Each row is a point on a landscape with many valleys, with its height.
A ball rolls from a point to the lowest of its 2 nearest points, and stops where none of them is lower. Distance is the straight distance between rows; heights are no part of it.
Lumir height 156: 137; 148; 116; 141; 131; 74; 130; 89; 182; 138; 168; 177; 124; 130; 127; 126; 107; 132; 101; 146; 141; 106; 145; 135; 85
gor height 182: 123; 115; 142; 128; 144; 148; 114; 126; 119; 103; 130; 134; 181; 155; 131; 140; 107; 73; 98; 137; 132; 115; 131; 154; 96
Pak height 137: 162; 134; 114; 77; 150; 155; 127; 112; 99; 78; 154; 103; 118; 44; 166; 147; 163; 110; 115; 161; 69; 123; 113; 109; 122
dulot height 231: 123; 93; 126; 143; 135; 61; 147; 100; 156; 147; 121; 137; 133; 156; 133; 136; 119; 119; 123; 123; 146; 155; 148; 137; 78
logid height 199: 149; 115; 137; 130; 146; 132; 111; 114; 117; 131; 175; 149; 125; 130; 118; 165; 132; 89; 142; 117; 151; 89; 138; 131; 113
zisuv height 521: 103; 126; 176; 151; 83; 94; 161; 75; 117; 160; 109; 167; 118; 138; 137; 122; 114; 126; 85; 147; 157; 100; 104; 132; 134
Vimif height 221: 121; 136; 96; 126; 123; 113; 118; 133; 147; 113; 169; 94; 130; 125; 126; 144; 162; 122; 130; 129; 120; 116; 181; 122; 111
Migev height 326: 75; 166; 146; 150; 113; 121; 131; 127; 114; 155; 117; 123; 100; 110; 129; 154; 135; 121; 128; 132; 145; 132; 131; 127; 154
kip height 462: 71; 81; 148; 137; 98; 158; 132; 153; 93; 132; 112; 111; 124; 116; 128; 121; 126; 105; 138; 125; 139; 126; 114; 140; 142
zubup height 392: 117; 114; 113; 152; 140; 60; 160; 111; 170; 149; 154; 143; 115; 126; 146; 147; 133; 136; 131; 147; 140; 129; 183; 166; 124
Paf height 286: 124; 133; 122; 129; 124; 138; 142; 98; 94; 110; 117; 122; 149; 139; 122; 107; 144; 143; 112; 113; 120; 142; 154; 149; 140
kogor height 197: 141; 143; 87; 111; 126; 122; 113; 158; 144; 110; 137; 102; 149; 128; 124; 109; 131; 125; 114; 111; 98; 145; 178; 106; 112
seser height 192: 120; 98; 112; 117; 147; 77; 140; 118; 150; 148; 95; 126; 153; 146; 125; 136; 90; 133; 133; 103; 108; 180; 152; 144; 106
tomop height 613: 146; 143; 186; 106; 122; 163; 112; 132; 98; 119; 111; 119; 83; 117; 111; 161; 152; 155; 176; 157; 135; 85; 69; 138; 187
moru height 421: 96; 139; 161; 110; 124; 168; 122; 113; 125; 115; 136; 129; 96; 109; 103; 125; 161; 201; 148; 139; 157; 117; 88; 91; 182
Poneg height 433: 113; 113; 130; 162; 130; 115; 141; 86; 150; 153; 123; 145; 160; 119; 139; 128; 104; 123; 157; 135; 170; 127; 173; 154; 117
sekur height 428: 117; 138; 138; 174; 122; 76; 178; 61; 174; 157; 140; 159; 143; 153; 153; 117; 102; 155; 124; 175; 160; 120; 178; 111; 84
kolo height 222: 179; 94; 59; 98; 141; 145; 118; 185; 116; 113; 98; 100; 183; 134; 150; 98; 104; 111; 122; 111; 92; 150; 138; 116; 106
sugam height 500: 93; 150; 143; 94; 131; 176; 130; 147; 77; 120; 138; 110; 100; 109; 122; 171; 139; 89; 127; 118; 93; 115; 124; 133; 149
doziz height 412: 150; 165; 105; 122; 153; 132; 130; 109; 141; 120; 198; 140; 115; 157; 133; 134; 138; 121; 154; 139; 128; 85; 152; 110; 132
fafu height 247: 135; 79; 141; 143; 124; 140; 160; 142; 101; 142; 50; 126; 175; 188; 134; 107; 71; 106; 137; 97; 153; 155; 141; 133; 99
Zez height 504: 147; 131; 127; 162; 83; 107; 135; 109; 191; 151; 153; 121; 111; 196; 145; 83; 148; 167; 126; 141; 149; 108; 97; 117; 113
mar height 271: 138; 129; 105; 107; 132; 120; 150; 100; 95; 126; 112; 117; 174; 159; 121; 123; 127; 128; 139; 84; 114; 147; 178; 151; 99
bez height 545: 94; 99; 144; 159; 110; 184; 132; 187; 123; 90; 81; 121; 141; 124; 111; 117; 93; 95; 98; 117; 110; 144; 124; 148; 129
turol height 187: 142; 118; 102; 136; 149; 138; 78; 146; 135; 139; 129; 123; 160; 121; 155; 133; 112; 105; 145; 134; 137; 119; 133; 152; 127
lilu height 499: 98; 149; 148; 131; 140; 147; 134; 140; 73; 134; 121; 117; 140; 77; 136; 140; 134; 99; 127; 145; 107; 146; 137; 179; 133
firub height 401: 73; 153; 148; 123; 134; 121; 133; 110; 128; 153; 141; 158; 81; 75; 121; 166; 131; 148; 147; 145; 144; 130; 126; 120; 178
taru height 80: 157; 137; 76; 105; 157; 69; 150; 138; 162; 140; 136; 128; 181; 164; 144; 145; 97; 123; 139; 123; 129; 118; 175; 159; 49
fulok height 725: 189; 154; 119; 86; 158; 124; 111; 141; 156; 115; 178; 121; 69; 93; 107; 167; 166; 178; 178; 137; 108; 98; 116; 79; 131
piz height 458: 88; 87; 125; 135; 127; 115; 139; 133; 94; 153; 105; 111; 157; 122; 133; 119; 123; 109; 162; 124; 126; 139; 141; 164; 125
Deka height 454: 96; 144; 87; 124; 117; 91; 130; 114; 151; 147; 122; 140; 120; 157; 134; 105; 137; 179; 139; 109; 132; 151; 130; 120; 130
movu height 497: 110; 102; 129; 143; 100; 185; 132; 155; 124; 105; 119; 120; 70; 145; 138; 144; 133; 116; 133; 101; 133; 124; 89; 115; 170
nuvi height 443: 74; 134; 180; 132; 119; 99; 161; 90; 129; 144; 123; 147; 91; 139; 115; 141; 134; 151; 110; 153; 146; 131; 76; 106; 151
Bamop height 486: 109; 156; 155; 125; 142; 111; 139; 108; 132; 128; 146; 142; 85; 62; 115; 187; 152; 151; 134; 181; 136; 77; 153; 151; 154
Zoz height 426: 78; 131; 153; 147; 135; 94; 138; 93; 121; 145; 139; 153; 98; 109; 111; 148; 138; 137; 144; 173; 179; 124; 130; 109; 113
Paz height 457: 135; 128; 58; 110; 127; 132; 96; 140; 126; 115; 116; 121; 112; 98; 140; 95; 157; 181; 130; 102; 100; 154; 111; 114; 135
rom height 441: 125; 144; 180; 116; 122; 181; 104; 125; 108; 114; 120; 134; 73; 88; 78; 140; 137; 159; 129; 131; 132; 129; 86; 100; 169
som height 383: 145; 163; 90; 100; 142; 158; 109; 139; 138; 97; 181; 126; 127; 153; 151; 127; 128; 114; 138; 130; 96; 79; 125; 121; 146
gebak height 411: 152; 140; 128; 131; 150; 126; 125; 144; 106; 95; 128; 116; 148; 139; 92; 119; 122; 107; 97; 130; 94; 139; 128; 130; 115
nudob height 778: 169; 170; 141; 136; 109; 128; 108; 110; 164; 130; 174; 131; 79; 167; 119; 141; 141; 147; 156; 130; 151; 76; 111; 104; 134
rifu height 273: 127; 164; 72; 125; 164; 88; 149; 109; 129; 117; 151; 147; 131; 124; 136; 166; 124; 113; 124; 150; 128; 123; 183; 147; 84
Mube height 206: 143; 122; 104; 139; 131; 112; 89; 142; 118; 132; 129; 142; 149; 112; 116; 106; 135; 132; 134; 154; 143; 125; 136; 147; 122
sobub height 496: 105; 150; 167; 121; 127; 170; 121; 147; 93; 124; 133; 99; 125; 100; 164; 177; 141; 89; 121; 132; 117; 133; 128; 163; 140
davo height 196: 150; 124; 119; 132; 124; 155; 127; 146; 133; 111; 75; 110; 204; 166; 149; 103; 75; 124; 112; 102; 123; 130; 151; 156; 117
danu height 365: 78; 144; 152; 119; 126; 127; 151; 95; 110; 146; 137; 131; 111; 104; 98; 110; 155; 191; 134; 136; 182; 128; 116; 102; 165
div height 191: 178; 127; 117; 84; 149; 146; 90; 130; 112; 111; 184; 142; 100; 112; 117; 149; 134; 115; 130; 127; 107; 79; 88; 117; 130
Biz height 547: 111; 115; 132; 144; 102; 203; 134; 164; 99; 92; 60; 117; 145; 125; 131; 114; 109; 119; 111; 100; 93; 170; 139; 141; 148
Puvot height 160: 156; 163; 119; 82; 130; 138; 92; 146; 81; 122; 144; 128; 102; 95; 127; 157; 151; 106; 132; 132; 123; 94; 98; 125; 132
nakeg height 595: 93; 151; 200; 153; 117; 160; 131; 96; 107; 125; 114; 141; 91; 128; 127; 152; 141; 120; 133; 138; 158; 125; 73; 141; 149
zit height 543: 127; 104; 126; 143; 114; 199; 113; 197; 117; 104; 114; 118; 138; 109; 117; 119; 93; 87; 117; 125; 123; 122; 106; 129; 156
Vob height 514: 132; 133; 143; 155; 102; 122; 91; 123; 149; 125; 126; 143; 118; 128; 98; 141; 104; 95; 86; 114; 147; 147; 133; 108; 115
pazal height 398: 109; 127; 120; 123; 134; 98; 124; 128; 159; 138; 161; 150; 93; 156; 100; 93; 140; 178; 146; 144; 150; 108; 84; 89; 144
Vabil height 254: 142; 87; 135; 137; 101; 127; 161; 143; 134; 140; 33; 113; 166; 216; 153; 122; 62; 103; 123; 101; 154; 140; 121; 104; 79
Gulos height 387: 107; 147; 118; 120; 119; 93; 146; 107; 151; 132; 148; 138; 111; 134; 121; 131; 138; 143; 119; 112; 113; 139; 145; 125; 144
mevob height 158: 166; 152; 117; 123; 153; 103; 118; 114; 174; 97; 179; 143; 105; 125; 138; 141; 145; 135; 126; 119; 117; 127; 136; 151; 123
miro height 394: 115; 123; 124; 100; 137; 142; 115; 98; 103; 126; 155; 135; 106; 78; 98; 142; 150; 142; 125; 130; 117; 118; 134; 148; 153
biroz height 376: 148; 142; 85; 109; 132; 176; 110; 168; 131; 80; 104; 122; 143; 130; 158; 131; 116; 107; 82; 113; 96; 142; 124; 127; 140
nul height 697: 174; 132; 117; 104; 134; 107; 89; 145; 144; 128; 166; 118; 80; 76; 100; 140; 176; 161; 152; 129; 128; 108; 84; 107; 136
lalok height 238: 131; 141; 125; 134; 127; 89; 122; 124; 124; 160; 139; 131; 134; 93; 106; 111; 153; 163; 132; 168; 146; 110; 154; 145; 145
Rap height 338: 118; 128; 129; 142; 117; 94; 132; 133; 130; 131; 130; 144; 116; 165; 70; 83; 142; 167; 121; 151; 144; 110; 95; 100; 123
fovi height 306: 124; 106; 135; 152; 114; 80; 137; 79; 144; 155; 135; 154; 128; 182; 150; 103; 95; 112; 116; 146; 150; 115; 114; 94; 74
vela height 138: 168; 109; 91; 112; 143; 150; 97; 136; 145; 101; 182; 132; 148; 105; 137; 138; 128; 98; 130; 122; 95; 115; 140; 112; 114
viru height 107: 143; 115; 96; 107; 138; 169; 122; 149; 88; 100; 101; 111; 183; 75; 164; 114; 111; 92; 121; 117; 78; 167; 145; 137; 117
nuv height 397: 117; 123; 152; 162; 110; 81; 138; 123; 143; 149; 121; 139; 109; 156; 102; 92; 115; 138; 100; 142; 141; 138; 99; 76; 125
gevov height 802: 152; 181; 144; 111; 126; 122; 110; 117; 138; 132; 153; 140; 80; 133; 121; 145; 158; 177; 169; 132; 154; 87; 98; 108; 168
sisi height 410: 119; 119; 138; 121; 124; 169; 103; 145; 85; 105; 129; 122; 120; 93; 94; 120; 157; 132; 122; 119; 112; 129; 113; 137; 147
felu height 181: 111; 113; 84; 104; 113; 138; 118; 152; 120; 111; 87; 110; 155; 144; 113; 103; 105; 133; 109; 102; 82; 151; 155; 120; 118
rari height 180: 169; 139; 111; 119; 133; 113; 137; 160; 205; 140; 87; 110; 205; 201; 133; 119; 78; 136; 138; 85; 120; 156; 169; 121; 76
Zet height 530: 126; 104; 138; 143; 99; 140; 110; 137; 137; 131; 92; 132; 153; 136; 105; 141; 81; 100; 81; 97; 137; 152; 132; 139; 98
fak height 424: 143; 132; 72; 95; 162; 86; 125; 117; 128; 106; 129; 136; 163; 89; 137; 116; 132; 139; 118; 151; 85; 141; 171; 160; 100
Zepas height 557: 118; 75; 156; 155; 106; 111; 143; 80; 126; 161; 110; 142; 147; 150; 123; 91; 129; 165; 122; 101; 182; 138; 123; 119; 128
suv height 81: 151; 141; 120; 144; 135; 130; 140; 123; 181; 109; 157; 107; 147; 196; 151; 114; 130; 112; 127; 128; 112; 131; 134; 120; 94
zati height 205: 166; 119; 93; 112; 134; 140; 150; 168; 137; 126; 91; 102; 202; 179; 152; 136; 101; 97; 106; 89; 119; 143; 161; 136; 97
Kamo height 103: 144; 100; 94; 95; 147; 154; 121; 145; 78; 105; 138; 123; 174; 53; 158; 125; 133; 69; 133; 130; 85; 146; 152; 114; 102
butoz height 473: 92; 98; 142; 158; 100; 151; 139; 124; 131; 139; 103; 126; 123; 157; 137; 120; 102; 101; 112; 113; 147; 140; 116; 125; 146
boke height 113: 153; 88; 103; 96; 140; 172; 109; 165; 101; 104; 158; 119; 155; 99; 146; 128; 122; 79; 134; 116; 88; 123; 139; 107; 142
buki height 587: 138; 146; 182; 168; 123; 181; 129; 135; 72; 125; 96; 134; 98; 121; 114; 130; 124; 109; 135; 127; 151; 145; 80; 142; 156
teti height 446: 132; 146; 161; 166; 121; 78; 182; 72; 146; 151; 138; 137; 131; 150; 131; 100; 134; 170; 121; 146; 160; 130; 162; 106; 108
vamo height 214: 183; 110; 84; 125; 153; 153; 104; 169; 134; 101; 110; 111; 175; 163; 166; 112; 124; 106; 125; 93; 121; 157; 140; 119; 95
Gov height 157: 152; 128; 94; 130; 129; 110; 108; 159; 185; 133; 126; 113; 189; 180; 141; 124; 105; 121; 132; 113; 141; 134; 159; 122; 73
bodu height 183: 142; 140; 135; 157; 110; 141; 127; 145; 168; 115; 141; 113; 112; 189; 123; 106; 120; 117; 127; 119; 127; 119; 121; 88; 133
rul height 119: 124; 149; 108; 138; 132; 89; 159; 67; 192; 132; 145; 168; 149; 166; 131; 140; 91; 129; 96; 135; 130; 123; 192; 155; 76
gufup height 323: 157; 127; 108; 118; 125; 117; 110; 151; 130; 130; 165; 124; 101; 154; 121; 118; 143; 134; 137; 125; 126; 99; 101; 112; 145
danaz height 837: 134; 137; 133; 155; 105; 147; 104; 130; 135; 136; 118; 136; 105; 132; 142; 113; 141; 153; 130; 113; 166; 130; 102; 115; 175
gevir height 269: 99; 150; 145; 128; 140; 121; 129; 126; 104; 155; 128; 135; 135; 59; 104; 117; 140; 159; 142; 171; 135; 114; 134; 159; 167
lipul height 59: 154; 160; 75; 129; 167; 93; 152; 153; 169; 122; 155; 141; 157; 169; 142; 123; 131; 120; 129; 134; 124; 135; 161; 138; 60
Tikal height 456: 123; 116; 102; 130; 118; 106; 118; 131; 171; 135; 161; 115; 108; 173; 128; 92; 167; 180; 148; 130; 145; 120; 95; 110; 110
dekog height 493: 136; 121; 124; 120; 127; 133; 118; 147; 119; 123; 120; 102; 133; 122; 156; 164; 148; 86; 101; 114; 131; 133; 140; 155; 124
dize height 522: 104; 114; 166; 144; 144; 164; 132; 136; 105; 111; 133; 129; 104; 138; 131; 125; 133; 114; 157; 147; 116; 135; 78; 121; 180
vemu height 506: 73; 93; 143; 126; 104; 115; 129; 115; 144; 142; 120; 144; 96; 141; 118; 133; 136; 147; 99; 120; 145; 135; 84; 112; 154
dozu height 464: 133; 145; 152; 126; 141; 125; 131; 104; 126; 140; 168; 167; 86; 95; 111; 171; 123; 126; 149; 152; 144; 95; 150; 130; 162
kam height 824: 121; 184; 148; 129; 118; 130; 125; 110; 112; 140; 119; 144; 88; 135; 137; 136; 155; 168; 134; 128; 168; 123; 81; 110; 183
Big height 96: 155; 140; 94; 129; 134; 54; 173; 112; 197; 147; 149; 146; 157; 165; 129; 132; 99; 132; 119; 143; 127; 111; 178; 152; 43
Dukib height 297: 110; 141; 125; 125; 132; 108; 138; 106; 126; 141; 158; 154; 131; 101; 100; 97; 156; 199; 146; 147; 153; 111; 137; 121; 159
Feg height 277: 124; 155; 118; 147; 106; 121; 137; 143; 148; 121; 119; 136; 114; 197; 101; 68; 135; 150; 119; 133; 112; 124; 99; 101; 137
zel height 485: 134; 145; 79; 121; 123; 89; 101; 145; 152; 142; 133; 125; 111; 122; 118; 102; 151; 194; 135; 126; 137; 155; 129; 112; 132
Ponut height 667: 146; 118; 157; 112; 147; 121; 92; 127; 128; 138; 144; 133; 82; 71; 100; 168; 152; 152; 159; 159; 149; 90; 101; 118; 155
zok height 264: 122; 176; 112; 144; 144; 80; 157; 115; 148; 127; 133; 136; 166; 136; 148; 168; 111; 94; 107; 144; 145; 121; 201; 140; 82
Pup height 534: 116; 129; 137; 132; 119; 148; 102; 148; 110; 118; 97; 98; 162; 107; 88; 154; 124; 87; 93; 113; 126; 157; 159; 138; 99
kezo height 172: 135; 127; 106; 125; 141; 132; 107; 144; 157; 131; 136; 115; 199; 164; 148; 128; 119; 103; 123; 131; 136; 110; 150; 147; 102
zave height 532: 148; 142; 159; 122; 140; 156; 119; 133; 118; 108; 149; 125; 117; 116; 140; 133; 136; 117; 155; 156; 105; 104; 106; 141; 188
sedis height 474: 123; 140; 167; 163; 104; 76; 177; 85; 143; 161; 117; 151; 145; 183; 162; 90; 117; 145; 106; 141; 138; 141; 133; 98; 122
rafe height 507: 91; 129; 148; 135; 127; 137; 145; 139; 63; 160; 105; 146; 113; 66; 115; 120; 122; 139; 130; 122; 116; 166; 118; 182; 143
dusud height 240: 118; 134; 130; 130; 134; 116; 125; 115; 148; 115; 160; 111; 141; 117; 112; 174; 141; 95; 106; 141; 136; 111; 183; 135; 98
mobad height 361: 117; 133; 171; 130; 114; 128; 121; 104; 127; 125; 137; 125; 107; 108; 91; 133; 153; 153; 109; 139; 134; 110; 115; 152; 161
Mufi height 501: 77; 115; 182; 152; 89; 87; 187; 86; 130; 170; 101; 156; 130; 162; 150; 91; 105; 149; 106; 143; 153; 115; 108; 105; 140
naf height 382: 105; 157; 176; 141; 122; 94; 137; 90; 133; 145; 134; 148; 94; 152; 133; 146; 136; 128; 136; 159; 168; 100; 86; 88; 122
reka height 552: 151; 116; 148; 155; 100; 76; 146; 111; 157; 165; 151; 125; 98; 150; 120; 104; 159; 173; 116; 138; 171; 104; 86; 105; 123
Bub height 517: 87; 107; 120; 142; 120; 152; 143; 154; 77; 166; 99; 135; 118; 95; 102; 117; 111; 130; 132; 82; 124; 173; 130; 143; 135
Funev height 144: 153; 152; 92; 74; 141; 128; 113; 131; 96; 101; 147; 99; 119; 91; 130; 139; 158; 121; 120; 146; 73; 106; 123; 123; 125
Vemib height 32: 133; 159; 103; 124; 148; 118; 140; 132; 186; 112; 182; 107; 151; 176; 155; 121; 135; 128; 139; 130; 127; 131; 170; 122; 45
saf height 637: 137; 137; 206; 94; 135; 147; 114; 127; 130; 134; 139; 137; 85; 87; 96; 187; 142; 171; 173; 148; 147; 86; 71; 113; 178
rugi height 239: 149; 134; 135; 140; 123; 104; 132; 105; 172; 136; 191; 126; 111; 137; 122; 159; 137; 94; 125; 128; 153; 96; 162; 128; 98
Razu height 123: 107; 76; 123; 139; 97; 126; 118; 129; 151; 132; 48; 93; 158; 160; 154; 130; 108; 114; 99; 97; 137; 148; 135; 137; 96
kar height 442: 163; 145; 54; 93; 139; 138; 112; 125; 110; 109; 155; 131; 110; 86; 172; 95; 144; 142; 138; 115; 82; 149; 125; 109; 150
kibab height 584: 131; 134; 157; 134; 135; 176; 130; 156; 50; 133; 112; 128; 107; 72; 129; 128; 143; 120; 164; 135; 122; 144; 81; 144; 154
peli height 537: 108; 102; 156; 140; 86; 102; 136; 81; 112; 170; 95; 138; 133; 129; 132; 110; 136; 143; 105; 129; 169; 122; 133; 159; 114
nobo height 111: 108; 79; 108; 125; 146; 175; 118; 154; 79; 120; 94; 100; 169; 100; 161; 115; 132; 109; 144; 118; 107; 165; 133; 149; 125
Goru height 418: 135; 138; 111; 116; 174; 87; 132; 119; 130; 107; 131; 132; 151; 113; 102; 127; 130; 129; 103; 139; 81; 151; 148; 128; 108
kofol height 370: 133; 124; 66; 106; 112; 154; 112; 157; 120; 98; 115; 119; 106; 149; 149; 98; 128; 131; 101; 101; 87; 123; 98; 131; 151
mip height 511: 137; 106; 150; 128; 139; 180; 129; 134; 98; 114; 141; 129; 74; 116; 124; 133; 149; 128; 154; 108; 130; 136; 63; 115; 186
zer height 470: 136; 124; 157; 171; 85; 115; 128; 119; 140; 140; 118; 146; 105; 134; 94; 119; 114; 125; 80; 98; 146; 132; 117; 102; 141
puraz height 135: 133; 97; 119; 132; 108; 104; 130; 131; 183; 142; 76; 94; 170; 194; 153; 131; 94; 123; 108; 110; 138; 140; 146; 120; 70
nanum height 389: 167; 171; 128; 128; 133; 141; 95; 155; 144; 82; 133; 117; 128; 140; 139; 146; 133; 103; 93; 119; 99; 117; 111; 129; 148
tum height 505: 131; 137; 116; 92; 130; 160; 115; 149; 58; 113; 133; 101; 143; 121; 124; 144; 147; 89; 111; 112; 98; 104; 150; 133; 121
bon height 358: 159; 118; 97; 101; 130; 148; 112; 162; 125; 94; 154; 109; 97; 146; 149; 114; 146; 120; 130; 111; 95; 112; 99; 120; 150
sep height 419: 139; 126; 160; 108; 118; 211; 112; 140; 86; 102; 126; 129; 96; 70; 99; 119; 150; 150; 149; 137; 109; 106; 93; 117; 178
dusi height 292: 74; 164; 152; 145; 112; 150; 120; 147; 94; 154; 107; 113; 111; 69; 121; 127; 140; 140; 154; 146; 142; 133; 127; 142; 169
duniv height 539: 130; 143; 127; 127; 123; 192; 102; 153; 96; 100; 137; 113; 137; 101; 149; 126; 117; 100; 154; 136; 100; 109; 117; 151; 180
beme height 846: 125; 157; 108; 136; 130; 168; 92; 120; 131; 110; 137; 135; 113; 111; 136; 125; 134; 147; 136; 105; 136; 138; 124; 124; 159
Dat height 487: 111; 109; 119; 127; 122; 144; 133; 134; 125; 109; 123; 121; 108; 164; 148; 149; 122; 97; 101; 99; 133; 142; 104; 135; 150
Gipu height 604: 111; 167; 198; 132; 126; 158; 109; 129; 113; 136; 115; 124; 90; 115; 129; 177; 144; 130; 146; 156; 144; 99; 93; 133; 165
vosa height 168: 157; 115; 108; 104; 154; 130; 119; 122; 111; 111; 190; 134; 131; 83; 132; 148; 148; 95; 141; 125; 116; 95; 154; 127; 138
meki height 448: 84; 109; 145; 146; 140; 115; 148; 109; 84; 163; 135; 134; 129; 133; 120; 135; 125; 111; 166; 154; 157; 131; 141; 132; 128
Boz height 253: 146; 136; 105; 107; 132; 120; 130; 128; 109; 130; 175; 164; 91; 131; 104; 140; 119; 107; 116; 120; 111; 98; 111; 131; 150
sedur height 207: 167; 115; 110; 135; 150; 93; 124; 115; 175; 125; 167; 158; 137; 143; 122; 119; 136; 137; 117; 120; 123; 131; 152; 164; 102
dafe height 489: 120; 126; 131; 97; 135; 120; 142; 128; 118; 128; 143; 124; 88; 118; 127; 131; 162; 157; 137; 113; 116; 148; 104; 99; 184
nuver height 198: 167; 90; 97; 110; 124; 149; 136; 162; 198; 116; 77; 112; 212; 200; 141; 105; 60; 135; 133; 94; 107; 138; 140; 133; 87
Sovol height 403: 150; 171; 154; 138; 144; 152; 113; 131; 109; 94; 114; 135; 130; 119; 122; 145; 135; 108; 112; 135; 116; 135; 113; 138; 133
zuk height 562: 95; 108; 110; 113; 156; 100; 144; 124; 103; 143; 133; 140; 114; 88; 102; 116; 136; 161; 154; 128; 131; 172; 141; 111; 147
voru height 279: 146; 112; 150; 164; 114; 84; 150; 92; 177; 153; 99; 132; 149; 196; 170; 102; 83; 113; 101; 133; 148; 133; 135; 97; 69
zulog height 536: 154; 92; 120; 112; 124; 156; 120; 177; 105; 118; 97; 87; 186; 114; 113; 143; 126; 102; 96; 113; 115; 157; 154; 132; 101
puf height 151: 106; 131; 169; 113; 125; 163; 118; 153; 97; 115; 126; 98; 83; 42; 112; 168; 166; 130; 155; 144; 90; 129; 102; 129; 151
ladot height 314: 110; 99; 140; 160; 125; 53; 153; 86; 172; 156; 142; 155; 113; 134; 122; 140; 111; 131; 109; 136; 139; 142; 147; 124; 126
pap height 484: 97; 119; 138; 119; 145; 108; 158; 130; 134; 147; 157; 149; 84; 93; 123; 143; 143; 166; 155; 138; 144; 132; 102; 109; 187
Sakuv height 541: 135; 121; 123; 128; 115; 216; 124; 189; 90; 92; 107; 105; 127; 72; 157; 124; 122; 92; 127; 125; 98; 118; 111; 141; 163
zag height 577: 79; 123; 185; 138; 137; 169; 142; 153; 92; 153; 116; 140; 86; 85; 110; 128; 138; 119; 156; 123; 143; 156; 76; 150; 152
kisuf height 228: 144; 84; 66; 103; 153; 94; 103; 159; 113; 139; 106; 119; 169; 127; 147; 105; 115; 124; 141; 128; 102; 142; 132; 138; 106
puvuf height 188: 120; 125; 132; 136; 126; 158; 121; 118; 118; 124; 82; 124; 188; 137; 127; 122; 101; 102; 124; 124; 134; 123; 138; 179; 116
beso height 432: 155; 145; 67; 100; 133; 125; 109; 123; 134; 105; 149; 123; 156; 82; 176; 95; 141; 139; 138; 140; 81; 141; 149; 126; 117
vusar height 262: 162; 89; 158; 135; 104; 103; 154; 106; 161; 160; 47; 122; 163; 207; 163; 107; 58; 113; 102; 121; 135; 130; 112; 108; 72
Met height 336: 127; 136; 135; 152; 112; 101; 119; 90; 130; 135; 139; 139; 111; 169; 134; 112; 142; 116; 116; 155; 162; 110; 117; 114; 99
kefes height 566: 93; 100; 179; 179; 88; 163; 162; 142; 117; 129; 96; 131; 100; 120; 105; 110; 126; 143; 110; 116; 152; 157; 95; 116; 168
muda height 759: 158; 193; 138; 136; 113; 106; 127; 132; 212; 136; 192; 137; 89; 160; 121; 115; 145; 152; 144; 137; 145; 101; 111; 105; 91
Rone height 746: 173; 172; 120; 120; 138; 119; 110; 150; 185; 126; 194; 124; 75; 129; 113; 132; 151; 165; 170; 147; 123; 113; 130; 93; 106
Ruzat height 256: 157; 106; 103; 119; 127; 111; 135; 97; 130; 143; 94; 133; 185; 177; 131; 113; 95; 134; 145; 89; 138; 139; 171; 148; 92
petus height 163: 116; 103; 103; 110; 134; 107; 141; 149; 142; 132; 93; 125; 149; 155; 114; 102; 105; 153; 117; 97; 104; 167; 140; 140; 131
befem height 540: 114; 147; 144; 131; 150; 141; 138; 115; 107; 123; 151; 124; 148; 136; 130; 128; 138; 101; 141; 166; 109; 98; 142; 159; 156
kunet height 559: 75; 114; 168; 151; 137; 132; 141; 122; 102; 150; 114; 140; 99; 101; 111; 119; 127; 128; 145; 130; 148; 180; 105; 110; 139
vupav height 255: 129; 141; 127; 139; 145; 75; 135; 99; 133; 144; 93; 145; 143; 144; 151; 157; 115; 98; 101; 143; 165; 145; 156; 143; 75
zitag height 434: 118; 112; 129; 88; 114; 136; 121; 138; 124; 122; 161; 103; 99; 84; 111; 140; 158; 144; 126; 122; 85; 113; 120; 110; 178
deve height 241: 149; 99; 122; 115; 140; 132; 128; 136; 97; 157; 61; 124; 186; 154; 112; 116; 81; 104; 158; 108; 130; 147; 153; 143; 96
muzan height 132: 128; 128; 145; 85; 140; 170; 128; 127; 79; 106; 132; 103; 114; 22; 137; 145; 166; 98; 133; 143; 76; 127; 114; 129; 129
Mos height 551: 111; 112; 164; 168; 109; 188; 154; 156; 95; 112; 90; 115; 114; 127; 112; 95; 125; 148; 125; 97; 125; 162; 120; 143; 166
mevut height 416: 108; 138; 135; 171; 140; 82; 168; 77; 161; 152; 135; 148; 136; 130; 158; 153; 118; 121; 137; 170; 159; 111; 188; 147; 109
fum height 535: 103; 103; 141; 144; 124; 119; 149; 138; 103; 151; 109; 132; 124; 102; 89; 108; 107; 121; 147; 110; 140; 165; 143; 108; 129
Lasa height 235: 131; 103; 95; 107; 163; 123; 105; 136; 117; 135; 87; 129; 196; 144; 130; 128; 89; 117; 147; 127; 107; 139; 152; 132; 85
Pide height 276: 134; 141; 147; 139; 130; 105; 122; 98; 160; 122; 166; 128; 100; 116; 134; 147; 155; 144; 114; 131; 137; 132; 127; 141; 167
daz height 116: 120; 78; 121; 133; 120; 156; 120; 143; 108; 120; 57; 95; 153; 144; 160; 125; 126; 114; 123; 102; 133; 164; 127; 167; 124

For each start below, name the point where the ball stops.
vusar | Gov
Paf | Gov
Paz | muzan
kofol | muzan
tomop | sobub
danaz | sobub
som | muzan
